Each row is a point on a tangle of strands that fork, close into loops and nearly touch. The rows are in no order.
Points whose rows are less than 29.3 apart are linked; no others are. Some points are linked to none.
j_979: [  6   5  -5  15  -7  12 -19   1   8  11   2 -11 -11   2  15   6  -7  -6
  -2  -9  11  -3   8   3  19  19  -2  13  11   5   4  -6  17]
j_296: [  1   7 -20   1  18  -6   8   5 -21 -11  -7   4 -26  -7 -13  -4   0   1
  11  11 -12 -11 -13   1 -11 -19  11   7 -11  -5  -5  11  12]
j_506: [ -1   5  -1  17   1   9 -15  -8  -6  -3 -12  -2 -30  -5   3   8 -16 -13
  -7  -6   1 -19   2  -4   5   0   7  -2   6   4 -18   7   6]
j_636: [ -7  -2   3 -26   3  -7  11   0  -7  -4   0  13  12   1   0   2  10  14
   3   5   2   0  -4 -12  -8 -15  -1  10  -9  16   3  -3 -15]
j_28: [  0   4  -1   8  -5   7  -1 -10   5  -2  -4  -9 -16  -4  -9   5  -5  -4
  -5  -5  -2  -6  -5   3  -5   0  -8 -13   2   1  -7   6   0]
j_625: [-12  -2  13   1  -1  -3   2 -11 -10 -13 -10   6 -12  -2  -6  -1 -13 -12
  -4  -1 -15 -13   1  -9 -12 -15  11 -21   5   4 -19   6 -19]
j_338: [  5   1  -7  16  -7   9   0  -7  10  14   4 -18  -1  -4 -12 -10  -3  -7
  -2   2  -3   8   2  17   3   8 -10 -16   1 -17  13   4   7]
j_194: [ -3   1   3 -10  14  -9  -3   8 -16   0   6   9  14  -6  16  -7   1  -2
  -4   5   1  -1   2  -8   8   1  15  17  -1  -1  -2  -6  -4]
j_848: [  3   6 -12   6   8   5 -12   7  -4   0  -1  -2 -22  -3  13  10  -1   4
   7   3  10 -12   2  -1   7   1   1  16  -3  14  -8  -6  21]
j_567: [ -5   3   1   7  14  -3 -17   0 -20  -5  -8   4 -15 -10  11  -7 -22 -17
  -4  -2   3 -17   3  -7   9   4  25   8  12  -3 -18   3   6]
j_744: [  1 -11  10  11  -3   4  -1   3   8   9   8  -5  24   9   0  -9   3  -5
  -1   2  -1  20  13   9  10   9   0 -10   4 -26  17  -4  -4]
j_786: [ -5  -4  11  -9   9  -8  -7   7 -11   2   8   8  21  -4  17  -3   2  -6
  -6   2   4   4   7  -9   9   2  13  12   3  -1  -3  -7  -9]
j_297: [ 10   1  -9 -15   3   3   5  14   7   6   5  -1  -1   5   5   7  14  17
   6   4   3   0  -5   2   1   0 -18  18 -11  14   8  -7  13]
j_582: [  8   6 -11  14 -12   9   0  -6  13  14   4 -18  -7  -3 -16  -7   1  -2
  -2   2  -1   3  -5  18  -3   9 -16 -19  -2 -13   9   4   8]
j_134: [ 11  -5   1  -4  -9   5   0   8  18  12   8 -12  18   7   7  -1  13   4
  -2  -6   7  20   5   6  12  13 -13   6   0  -2  19  -8   1]
j_676: [  5   2 -11  -3   5   2   9  -4  -5  -5  -1   0  -5  -1 -10  -5   3   4
   2   7  -8   1  -7   0  -9 -11  -3   4  -7  -4   7   8   5]
j_335: [  5  -2   7   6  -8   6 -14   2   9  10   6  -8   7   4  20   6  -1  -5
  -3  -8  10   5  10   0  20  15   0  11   9   5   7 -11   3]
j_347: [-16  -7  21 -11  -4  -7  -2  -2  -7  -9  -3  13  18   3   7   7  -4  -2
   0  -2   7   0   6 -12  -2  -8  10  -2   6  11 -14  -4 -20]
j_630: [  7   7 -11  -5  -9  -5  17  -7  15  -1  -7  -1 -10  -2 -19   2  12  15
  -1  -7  -7 -12 -14   3 -26 -12 -19 -23  -8  12 -14   6  -7]
j_152: [-11  -7  20  -8  -4  -6  -1   1  -5  -5   4  11  24   4   9   5  -1  -3
  -1   1   6   8   7  -9   1  -5   8   0   5   3  -6  -6 -16]
j_155: [ -5  -7   8 -13 -15  -8  13  -7  12  -6  -2   5  16   7  -9   9   9  11
   4  -9  -1   5  -1  -4 -20   0 -17 -18  -3  17  -5  -3 -19]
j_801: [ -2   5  -4  16   6   7 -14  -5 -13  -8 -12   0 -33  -6   1   3 -17 -14
  -5  -3  -3 -24   1  -6   2  -5  13  -3   3   3 -21  10   7]
j_590: [ -6   0   9  -4 -28  -6   5  -6  21  -2  -2  -3   9   7  -8  16   9   7
  -1 -15   6  -4   0   1 -10  13 -16 -20  -1  17  -8  -7 -11]
j_131: [ 11  -4  -2   4  -2   7  -5   6  13  12   7 -11  13   3   8  -7   8   1
  -2  -3   4  18   8   8  14  10  -4   8   3 -10  20  -4   5]
j_868: [ 7 -2 -7  3 -4  8  3 -4  7  5  4 -9  3  0 -4 -3  2  0 -2 -1  0  9  0  5
  1  3 -8  0 -1 -5 12  0  6]
j_323: [ -8  -5  15  -8 -24  -6   7  -6  17  -5  -2   3  20  11  -4  14   5   9
   3 -13   4   4   2  -3 -11  12 -16 -18   0  19  -5  -6 -17]
j_494: [  4   6 -22   2  16  -4   8   5 -15  -7  -3   3 -24  -5 -10  -2   3   3
  13  11 -10  -6 -11   4  -8 -16   6   8 -10  -6   1   9  19]
j_537: [-11   5  13  11 -12   4  -1 -12  10   1 -14  -4  -8   5  -9   0 -15 -12
  -3  -1 -12   1   2   6  -9   3   0 -36   6  -8  -8   7 -16]
j_596: [10  1 -8  3  3  5 -3  2  2  4  5 -5  2  1  6 -6  2  0  0  3  0  6  3  2
  5  2  0 12 -1 -3 11  0  9]
j_953: [ -5   5  -7  -5  15  -6   3   0 -23 -15 -10   5 -12  -7  -7  -6  -8  -4
   2   6  -7 -15  -8  -7 -10 -15  18   6  -6   1 -13   8  -5]
j_822: [  6  -4  -3  18   5   6  -4  -2   3   7   5  -8   4  -2  -4 -17  -5 -10
  -3   1  -4   7   8  10  11   6   5  -3   7 -22  15   1   9]
j_190: [ -6   4  -1   2  13  -4  -1  -4 -24 -15 -10   2 -20  -8  -9  -9 -17 -12
  -4   2 -12 -21  -6  -9 -10 -15  20  -5  -1  -2 -19  10  -7]
j_766: [ -1   3  -7  -9 -17  -4   6  -1  18   1  -5  -2   0   0  -8  17   9  19
  -5 -14   8 -14  -7  -3 -11  -2 -18  -5  -5  25 -13  -7   0]
j_275: [ -3   2   0  -3  15  -8  -5   3 -20  -7  -3   6   1  -9   5  -9 -11 -10
  -2   3   0  -9  -2  -8   0  -5  20   8   3  -4  -8   2  -1]
j_234: [  2  -3   1 -17   3  -8  16   3  -8  -1   5  12  19   2  -6  -9  12   7
   2   9 -10  12  -6  -5  -8 -16   2   4  -5  -8  15   5 -10]
j_429: [  0   6 -10   8   9   3  -1  -5 -10 -12  -8  -2 -25  -5  -8  -1  -7  -2
   0   2  -9 -16  -6  -3 -10 -13   4  -4  -5  -1 -12  12   5]
j_343: [  8   6 -10  20  -5  14 -17   0   8  11   1 -13 -18   0   8   5  -7  -5
  -2  -7   9  -3   6   6  15  19  -3   7   9   0   3  -2  23]
j_346: [  7  -3  -8 -19  -7  -2  22  -3   8   3   4   3  10   2 -18  -3  20  16
   3   3  -9  10 -11   2 -19  -7 -20  -5  -7   2  14   3  -2]
j_166: [ -1   1   3  20 -12   9 -16 -10   8   9  -7  -9 -17  -1   9   9 -16 -18
  -8 -11  10  -6   8   5  18  18   0  -1  11  -2  -4  -3   8]
j_577: [ -3   4   5   2 -22   4 -11  -3  16   4  -5  -8  -7   3   6  22  -3  -2
  -8 -19  16 -13   0  -2  10  15 -13   1   5  18 -12 -10   7]
j_933: [  3  -1  -9 -14  -4  -4  22  -9   7  -3  -1   2   2  -2 -19  -2  15  13
   2   2 -10   3 -12   1 -24 -11 -18 -12  -7   2   4   7  -6]
j_251: [  1   7 -16   6  14  -3  -5   4 -16  -9  -4   2 -21  -6   0  -3  -5  -3
   8   7  -1 -12  -2   0  -1  -7  13  11  -4   0  -6   5  16]
j_490: [  3  -6  10   8   0   2 -16   7   8  12  11  -3  16   4  16  -5   3  -9
  -5  -4   7  13  16   5  21  15  10   8  12 -16  11  -9   0]
j_87: [ -2  -9  13   5  11  -6  -7   6  -6   6  13   3  19   6   0 -17  -1 -16
  -3   3  -1  15  13   3   6   9  15  -3  10 -32  10  -6  -4]
j_106: [ -5  -9  22   5 -13   3  -8   3  10   6   7   2  24  13  14   8  -3  -6
  -2  -5   9  14  12  -1  14  14   4  -2   9  -5   5  -9 -10]
j_576: [  7   4  -6  15 -23  10  -6  -1  18  16   4 -20  -4   1  -5   2   2  -4
  -6  -9  10   0  -1  14   9  21 -15  -9   1  -3   6  -5  14]
j_750: [  5  -6  -3 -21  -9  -3  22  -1   8   2   5   6  19   4 -13  -3  20  14
   4   2  -9  17  -6  -1 -15  -7 -18  -6  -5   3  16   1  -8]
j_695: [  9   5  -9  13 -26   7   0  -1  21  15   5 -19  -2   1 -14  -2   8   1
  -4  -3   6   1  -5  18   1  14 -21 -16  -4  -7   9  -5  10]
j_20: [  7  -3   4 -10 -14   3   1   5  16   8   6  -9  16   6   6   8  10   5
  -2  -8   8  12   3  -1   7  10 -15   5  -1  10  10 -12  -1]
j_24: [-19  -7  24  -8  -2  -6  -6  -2 -11 -10  -9  13   8   1  10   9 -12  -9
  -3  -3   5  -9   6 -14   2  -6  18  -5   9  12 -24  -3 -21]
j_12: [ -4  -3   8  11   0   0  -9  -9  -5  -5  -7   0 -11  -4  -1  -1 -15 -17
  -7  -1  -2  -9   3  -1   5  -2  13  -7   9  -4 -10   5  -3]
j_974: [  7   7 -14   9   2   8  -7   3   2   1  -1  -8 -20  -2   4   9  -2   4
   2  -1   7  -7  -1   1   2   4  -6   7  -1   6  -4  -1  23]
j_143: [  0   4  -4 -16  17 -12   8   8 -21  -2   2  12  11  -5   2  -8   3   4
   2  10  -6   0  -8  -5  -1  -9  13  15  -7  -2   4   2  -4]
j_394: [  6   2 -12  13  10   0  -3  -3  -7  -5   0  -3 -10  -5  -8 -14  -8  -8
   0   6  -7  -3  -1   4   0  -3   9   1   1 -14   6  10  12]
j_972: [ -3   0   3  -7 -26  -7   7  -5  22   0  -2  -3   7   5  -8  20  13  14
  -4 -16   8  -9  -3  -1 -11   5 -18 -13  -4  23 -10  -9  -7]
j_357: [ -3   3   5   4  -6   6 -20  -4   0   3  -5  -2 -11   1  18  18  -9  -5
  -3  -9  17 -16   5  -7  15   8   0  13   7  20 -12  -8   5]
j_220: [ -4   3   1   4  11  -4 -15   1 -16  -3  -3   4  -4  -9  13  -6 -15 -13
  -3   1   5 -12   3  -6   9   3  21  11   9   0 -12   0   5]
j_936: [ -2  -8  10   8   7  -5  -4   0  -5   1   7   3  13   1  -2 -13  -6 -14
  -5   4  -2   8   6   1   5   2  15  -5   8 -24   5  -2  -2]
j_733: [  0   7 -11   7  11   3 -10   2 -12  -7  -6   0 -21  -5   7   4  -6  -2
   5   4   5 -15   0  -2   2  -5  10  11  -2   7 -10   2  15]
j_644: [-10  -5  18  13 -12   3  -2  -8  10   2  -4  -2   8   6  -1   3 -13  -9
  -3   1   0   7   6   4   5  12  -1 -21   9 -10   1   2 -11]
j_416: [  7   5 -13  -9  -4  -4  21  -9  11  -1  -4   0  -7  -3 -22  -3  15  14
   1  -1 -11  -6 -16   4 -29 -13 -20 -21  -7   4  -6   9  -7]
j_242: [ -9  -9  24   2 -17   2  -2  -2  10  -1   3   4  25  14   7   9  -6   0
  -1  -5   6  14   7  -4   5  13  -3 -10   8   0   2  -5 -16]
j_892: [ -9  -2  14   2  -9  -1   7 -10   8  -7  -6   1   4   4  -8   1  -5  -2
   2   0  -9   5   1   1 -14  -1  -5 -28   4   0  -4   6 -20]
j_818: [ -4   2   8   5 -14   5  -4 -11   8  -1  -7  -7 -13  -1  -3  13  -7  -6
  -6 -11   3  -7  -1   1   0   7  -8 -13   5   7 -12   0  -5]
j_713: [ -1   3  -1  17  -1   8 -19  -7  -4  -1  -9  -2 -23  -4   7   7 -16 -14
  -6  -6   7 -16   5  -2  11   6   8   5  10   5 -12   4  10]
j_867: [  2   5 -14  -9  12  -1   7   8  -9  -1   0   5 -14  -1   1   4   9  12
  11   9   0  -6  -9   0  -4 -12  -2  16 -12  10   2  -1  14]
j_600: [ -3  -5   5   2   4  -7   7  -5  -6  -9   1   3   5  -4 -11 -10  -5  -8
  -2   7  -9   4  -1  -2  -7 -12   8 -10   2 -14   2   6 -10]
j_300: [  4   3 -10 -13   8  -1   9   3  -9  -2   0   6  -2   1  -3  -2   8  10
   6  10  -4  -2  -9   0  -6 -12  -2  14 -10   4   8   3   6]
j_773: [ 11  -2  -3 -15   5   1  -1  14   3   7   7   1   3   4  15   3  15  16
   4   5   6   2   0   1   9   4 -13  26 -11  15  10  -8   7]
j_295: [  3 -10  13  -6  -4  -1   0  10  10   7  13   2  30  10  11  -1  14   3
  -1   0   5  26   9   1   9   5  -4   5   0 -10  16  -6 -12]
j_67: [  0  -6  10  16  -2   4 -14  -1   6  11   5  -3   9   3   9  -4  -8 -15
  -5  -4   4   6  15   6  20  15  12   0  15 -18   7  -7   3]
j_437: [ 8  0 -4 -3  5 -1 -2  6 -2  4  6  1  9  1 10 -7  5  2 -1  5  0  6  3  1
  7 -1  5 15 -2 -3 11 -2  4]
j_638: [ -4 -12  17  10   3   0  -8   6   2   7  10   2  25  11   1 -11   0 -12
  -3   4   0  17  16   6   9  13   9  -8   8 -30  13  -7  -5]
j_908: [ -8   6   0  -7  25 -11  -5   6 -27  -8  -4   9   0 -12  12  -8 -13  -7
   0   4   0  -9  -4 -10   3  -1  22  13   2  -1 -12  -2  -3]
j_520: [ 16   0 -16  -7   7   6  10  11   6   9   7  -5   1   5  -4 -10  17  11
   5   8  -9  16  -7  12  -1   0 -10  13 -10 -10  25   7  17]
j_740: [  1   2  -7 -10  13  -2   0  15  -9   3   6   6 -11  -4  15   2  11  12
   9   8   6  -6   1   1   8   2   1  29 -13  18   1  -8  11]
j_369: [  7   4 -13  20   1  11  -7  -4   4   5   0 -12 -16  -5  -5  -3  -6  -5
  -3   0   1  -1   0   9   3   8  -4  -3   3  -8   5   7  17]
j_449: [ -3  -6  11  -7   6  -8  -4   8  -7   2  12   8  24   2  11  -5   5  -8
  -5   3   2  12   8  -5   5   0  12   7   3 -12   4  -6 -10]
j_240: [ -2   4   1  12  -6   8 -21  -6   1   4  -8  -4 -20   0  15  16 -13  -9
  -5 -11  14 -16   5  -4  15  10   1   9   9  13 -13  -3   9]
j_787: [  8   4  -9  10  16  -5  -3   3 -11   0   6   1  -2  -5  -4 -22  -9  -9
   1   6  -7   1   2   3   3   0  16   7   5 -24   8   5  12]
j_351: [ -8   6  -5  -6  16  -2  -6   6 -11  -5  -3   6 -17  -5  11   9   1   7
   6   5  12 -17  -3  -6   4  -4   9  20 -11  24 -14  -6   6]
j_61: [  6   6 -16  18   8   8  -3  -4   0  -2  -2  -8 -21  -6  -9  -5  -6  -5
   0   4  -5  -5  -3   7  -3   0  -1  -4  -2 -10   2  11  17]
j_199: [  6   1   2  10 -10  10 -17   1  11  12   3 -12  -1   3  17   7  -4  -6
  -4 -12  12   2   9   2  21  20  -3  12  11   6   6 -10  10]
j_725: [ -9   7  -4  -9  20  -6  -3   7 -18  -7  -3  10  -8  -9  11   2  -2   2
   5   6   6 -14  -3  -6   5  -2  16  22  -9  19 -12  -5   3]
j_246: [-10  -7  21   0 -16  -1   4  -7  10  -6  -2   4  17   9   0   7  -5   2
   2  -4   1  10   4  -3  -4   7  -6 -16   7   3  -3  -1 -18]
j_462: [ -8   2  12  15  -4   3  -4 -11   7   0 -10  -5  -8   0  -8  -3 -16 -17
  -5   2 -11  -1   4   9   1   1   4 -28   8 -13  -4   7 -10]
j_326: [  8   8 -23  18  12   4  -1   0  -5  -5  -2  -7 -31  -8  -7  -3  -3  -2
   5   7  -7  -6  -3   6  -2  -5   4   0  -4 -11  -1  10  26]
j_252: [ -5  -3   8  15  -5   4  -2 -10   7   2  -4  -7  -1  -2  -7  -4 -12 -13
  -4   2  -5   4   4   9   4   4   1 -21   7 -13   3   4  -5]
j_729: [ -3  -6   7   5   4  -5   0  -3  -5  -5   3   2   8  -3  -5  -9  -6 -10
  -4   4  -3   4   2  -2   0  -7  12  -6   5 -14   2   3  -5]
j_510: [  7   7 -25  10  14   0   7   4  -9  -6  -3  -4 -34  -8  -7   0   2   3
  10   9  -8  -7  -9   5  -6 -13   2   2  -8  -8  -2   9  27]
j_112: [ -6  -6   6  -2   3 -10  15  -6  -4 -10   1   7  10  -1 -14 -11   0  -3
   1   8 -14   9  -3  -3 -14 -16   3 -14   1 -13   4   8 -17]
j_495: [  4   7 -11   3  25 -10  -3   7 -23   0   4   5  -6  -9   0 -21 -14  -7
   6   7  -9   0  -2   0   1   0  20  12   5 -24   1   6  11]
j_31: [ -4   3   0  10  11  -1 -13  -3 -20  -9 -11   3 -24  -8   1  -7 -22 -20
  -5  -1  -4 -21   0  -6   3  -4  22   0   7  -2 -21   9   3]
j_824: [  0   4 -10 -11  -9  -1   3   6  16   1  -5   0  -4   0  -3  19   5  22
  -3  -9  10 -15  -9  -4  -5  -2 -18   5  -7  27 -12  -9   7]
j_13: [ -8   7  -4 -10  28 -12   1  10 -27  -8  -2  13  -4 -12  11  -5  -6  -1
   6   6  -1  -9  -6  -7   6   0  20  21  -6   9 -11  -4   0]
j_307: [ -7  -6   7  -7  -3  -8  17  -9   0 -11  -1   8  12   1 -12  -6   5   4
   4   5 -13  11  -3  -3 -19 -14  -4 -17  -2  -5   4   8 -20]
j_874: [  5   3 -12 -14  -3   2   5  11  13   4   0   1  -2   3   0  14  11  21
   2  -2   7  -8  -8  -1  -3  -1 -20  13 -10  21  -3 -10  13]
j_365: [  7 -10   2   5  -4   6   2   6  13  13   9 -10  22   6   1 -10  10   1
  -1  -1   1  25  10  12  12   9  -5  -3   1 -22  23  -4  -1]
j_163: [ -6   3   4  -2   1   5 -18  -2  -5  -1  -8   1 -14  -1  14  18  -8   1
  -2  -6  18 -21   1 -10  10   2   3  13   1  26 -17  -7   2]
j_753: [  8   8 -13  16  -3  10  -6  -2   7   4  -2 -12 -22  -4  -3   7  -4   0
  -2  -4   6  -7  -4   4   2   9  -9  -2   1   2  -5   4  21]
j_99: [  3  -5  11  -8 -10   2  -3   3  10   5   7  -4  19   6  13   8   7   3
  -1  -6   9  12   6  -5  10   5  -7   7   2   9   8 -11  -7]
j_302: [ -3   2   8   5 -26   5  -6  -7  17   6  -3 -11  -3   3   2  17  -4  -6
  -7 -15  12  -4   1   3  10  20 -12  -9   5   8  -6  -8   3]
j_398: [  0   4 -11  -9  15  -2   4  13  -9   2   4   6 -16  -3   9   5  11  12
  12   9   5  -8  -5   1   2  -7   0  23 -14  17   1  -5  14]
j_845: [ -5   0  10   6 -19   5  -6 -10  12   3  -5  -8  -6   1   2  14  -9  -8
  -5 -12   8  -3   2   2   7  14  -8 -11   7   5  -7  -3  -3]
j_505: [  9   1 -12 -20   3   1  20   3   1   1   4   3   4   3 -15  -4  18  18
   6   8 -12   7 -14   3 -16 -11 -15   5 -10  -2  18   7   7]
j_207: [  2   6  -7   0  -5   3   7 -10   7  -4  -4  -6 -12  -5 -15   2   3   5
  -3  -4  -5  -6  -8   2 -16  -6 -13 -16  -2   3  -9   6  -4]
j_682: [ 11   2 -15 -11   5   4  15   5   0   3   5   0  -1   3 -11  -6  15  13
   7   9 -11  10 -12   7 -10  -8 -11   9 -11  -5  19   8  14]
j_467: [ -7   1   5 -28  11 -12  15   7 -16  -2   3  18  18  -2   1  -2  13  14
   3   9  -3   1  -7 -11  -5 -15   7  13 -10  10   6  -1 -16]
j_167: [  1   7 -13   6  18  -7  -6   4 -22 -10  -6   2 -18  -9  -2 -10 -12  -9
   6   6  -5 -12  -4  -1  -2  -6  20   9  -1  -6  -9   7  11]
j_364: [ -1 -10  14  -8   3  -7  -4  12   0   4  16   8  32   8  12  -5  13  -4
  -4   4   3  22  11   0   7   5   6   8   1 -15  11  -6 -14]
j_597: [-15  -7  23  -4 -12  -3  -4  -9  -3 -10 -11   9   0   5   5  15 -12  -5
  -1  -8   3  -9   8 -12  -1  -3   7 -11   8  16 -21  -1 -22]
j_322: [ -6  -9  10 -15 -10  -7  15  -6   5  -8  -1  10  19   6  -6   5   8  10
   7  -3  -3  11   0  -7 -16  -8 -12 -11  -2  11   0  -1 -20]
j_25: [  5  -5   3  19   3   6 -13   2   5  12   7  -6   7   0   3 -16  -5 -13
  -4  -2   1   7  15  10  20  13  10   1  15 -26  12  -6   9]
j_395: [  2   7 -12   5  22  -9  -6   5 -24  -6  -2   3 -12 -11   0 -17 -16 -10
   6   6  -6  -6  -4  -1   0  -2  22   9   3 -15  -5   7  10]
j_803: [-10   4  15   3 -12   1   4 -12   9  -5 -11   1  -5   7  -8   5  -9  -6
   0  -5 -12  -2   0   1 -18   0  -4 -35   5   5 -11   6 -21]
j_764: [ -1   2   1 -23  11 -11  14   8 -16  -1   4  15  17  -2  -1  -6  11  10
   2  11  -7   4  -8  -7  -4 -14   7  12  -8   0   9   3 -10]
j_849: [ -9   5   0  -4  10   2 -14   2  -9  -5  -6   5 -16  -4  15  14  -5   4
   2  -1  17 -22   0 -10   7  -1  10  17  -4  28 -19  -7   2]
j_164: [ -1   7 -13  -3  18  -7   6   3 -25 -14 -10   5 -19  -6 -12  -6  -6  -2
   7   9 -11 -14 -12  -3 -11 -17  16   6 -10  -3 -10  11   0]
j_614: [ 15   0 -12  -2   8   3   5  10   5   8   7  -3   5   4   1 -14  13   7
   3   7  -7  16  -1  10   4   1  -3  15  -6 -13  25   5  12]
j_68: [ -9  -6  13  -3  -6  -6  13 -10   4 -12  -5   6  11   4  -9  -1   0   3
   4   1 -12   8   0  -2 -21  -9  -5 -24   1   1  -3   7 -24]
j_583: [  0  -1  -7 -17  -3  -1   8  -4   5  -4  -4   3   0   1  -7   9   8  16
   1  -3   3  -5  -7  -7 -12  -8 -14   2  -6  15  -4  -4  -3]
j_294: [ 10   5 -12  18 -12  14 -10   2  13  16   4 -19 -11   0   0   1  -1  -3
  -4  -8   9   1   2  12  12  22 -11   0   4  -4   8  -3  21]
j_141: [  2  -6   3 -19  -2  -5  20   2   0   0   7  11  23   5  -8  -7  17  12
   4   6 -10  19  -4  -4 -10 -15  -6   0  -5  -5  18   4 -12]
j_95: [  2   8 -10   3   3   5   6  -8   0  -8  -7  -4 -23  -5 -12   2  -2   6
  -2  -2  -8 -13 -10  -2 -15 -11  -8 -12  -5   3 -14  10   2]
j_671: [  3   2  -2 -11  12  -7   2   9 -13   2   6   8  11  -3   9  -9   5   3
   0   8  -3   2  -1  -3   4  -4  11  18  -6  -3   5  -1  -1]
j_277: [ -2  -3  -1 -21  -1  -4  11  -3  -1  -4  -2   8   9   1  -3   3   9  12
   3   3   0   2  -4  -9 -10 -14  -7   4  -6  12   3  -2  -9]
j_965: [ -9  -9  20 -10  -5  -5   3   3  -2  -5   9  14  32  10   6   2   5   2
   1   2   3  17   6  -7  -4  -5   3  -1   2  -2   0  -5 -20]
j_30: [  0  10 -10  16   8   8  -6  -4 -10  -9 -10  -4 -36  -7  -5   3 -12  -5
  -2  -1  -8 -21  -4  -3  -5  -9   6  -8  -3   0 -19  13  11]
j_677: [  6   7 -11  -5 -10  -4  14  -4  15  -1  -8  -1 -12  -3 -16   7   9  20
  -3 -10  -3 -16 -13   0 -21 -10 -18 -15  -8  18 -17   3  -2]
j_47: [  4  -5   0   0 -11   6   9  -3  12   6   6  -9  14   2  -8  -5   6   2
   0   0  -1  18   1   7   0   4 -11 -11  -1  -8  14  -2  -3]
j_57: [  5   0  -9  20   3   8   0  -7   5  10   2 -14  -2  -5 -12 -16  -5  -9
  -2   5  -8   7   4  16   4   4  -4 -14   2 -22  15   7  10]
j_175: [  1  -9  16   7  -7   4 -12   6  10  10   9  -4  22   9  17   2   3  -6
  -3  -5   9  17  14   3  19  15   5   4   9 -11  11 -10  -5]
j_833: [  3 -11   9  -9  -3   0  10   9   9   5  12   4  30  10   0  -7  17   6
   0   3  -1  29   4   3   3  -1  -6   0  -2 -15  21  -2 -12]
j_120: [-10  -4  17   6 -13   1   3  -8  10  -3  -4  -1  10   5  -5   3  -7  -2
   0  -1  -4   9   3   2  -6   7  -6 -24   6  -2  -1   3 -17]
j_9: [ -7 -10  15 -13  -9  -6  14  -2   3  -7   5  14  30  10  -2   1   7  10
   5   0  -2  18   2  -6 -11  -8  -6  -6  -1   2   4  -2 -21]
j_119: [  2  -5  13  -3  -6   1 -10   3   5   7   8  -2  16   3  20   7   3  -1
  -3  -5  11   7  10  -4  16   7   1  11   4   8   4 -11  -5]
j_227: [  5   0  -2 -11   8  -2  -2  13  -5   5   6   4   0  -1  18   0  11  12
   5   7   6  -2   3   0  10   5  -1  28 -12  16   4  -7   6]
j_719: [  5  -7   2  -6  -6   3  12   2  10   5   8  -2  20   4  -4  -6  10   4
   0   1  -3  23   2   3   0  -1  -9  -3  -2 -10  18  -1  -5]
j_182: [  2   2 -11 -13  -3  -2  12  -3   7  -4  -6   2  -7  -1 -12   8   9  19
   0  -4  -1 -10 -11  -4 -18 -10 -17  -4  -7  14  -9   1   0]

A tip is a point with one link. Name the tips that can be reached along the links from each point below, in the order of the rows.
j_725 => j_577
j_277 => j_614
j_740 => j_676, j_597
j_395 => j_190

A fork is a point with three links, a tip a point with one. Leave the first point through the second and follow the links. Name the first fork or tip that comes.
j_510 / j_494 => j_190
j_67 / j_490 => j_120
j_357 / j_240 => j_801
j_437 / j_596 => j_671
j_227 / j_740 => j_676
j_677 / j_182 => j_764
j_600 / j_112 => j_892

How many points has the smallest loop of links through each point below? Write 0 if it is on no loop.
j_933 => 14
j_220 => 15
j_120 => 7
j_47 => 12
j_787 => 12
j_322 => 0

Name the points in between on the shortest way along the links from the first point to the second, in order.
j_719 / j_636 => j_47 > j_868 > j_596 > j_437 > j_671 > j_143 > j_764 > j_467
j_979 / j_822 => j_343 > j_294 > j_576 > j_695 > j_582 > j_338 > j_57
j_740 / j_766 => j_227 > j_773 > j_297 > j_874 > j_824
j_818 / j_506 => j_28 > j_207 > j_95 > j_429 > j_30 > j_801
j_590 / j_9 => j_323 > j_155 > j_322
j_365 / j_537 => j_744 > j_638 > j_87 > j_936 > j_729 > j_600 > j_112 > j_307 > j_68 > j_892 > j_803
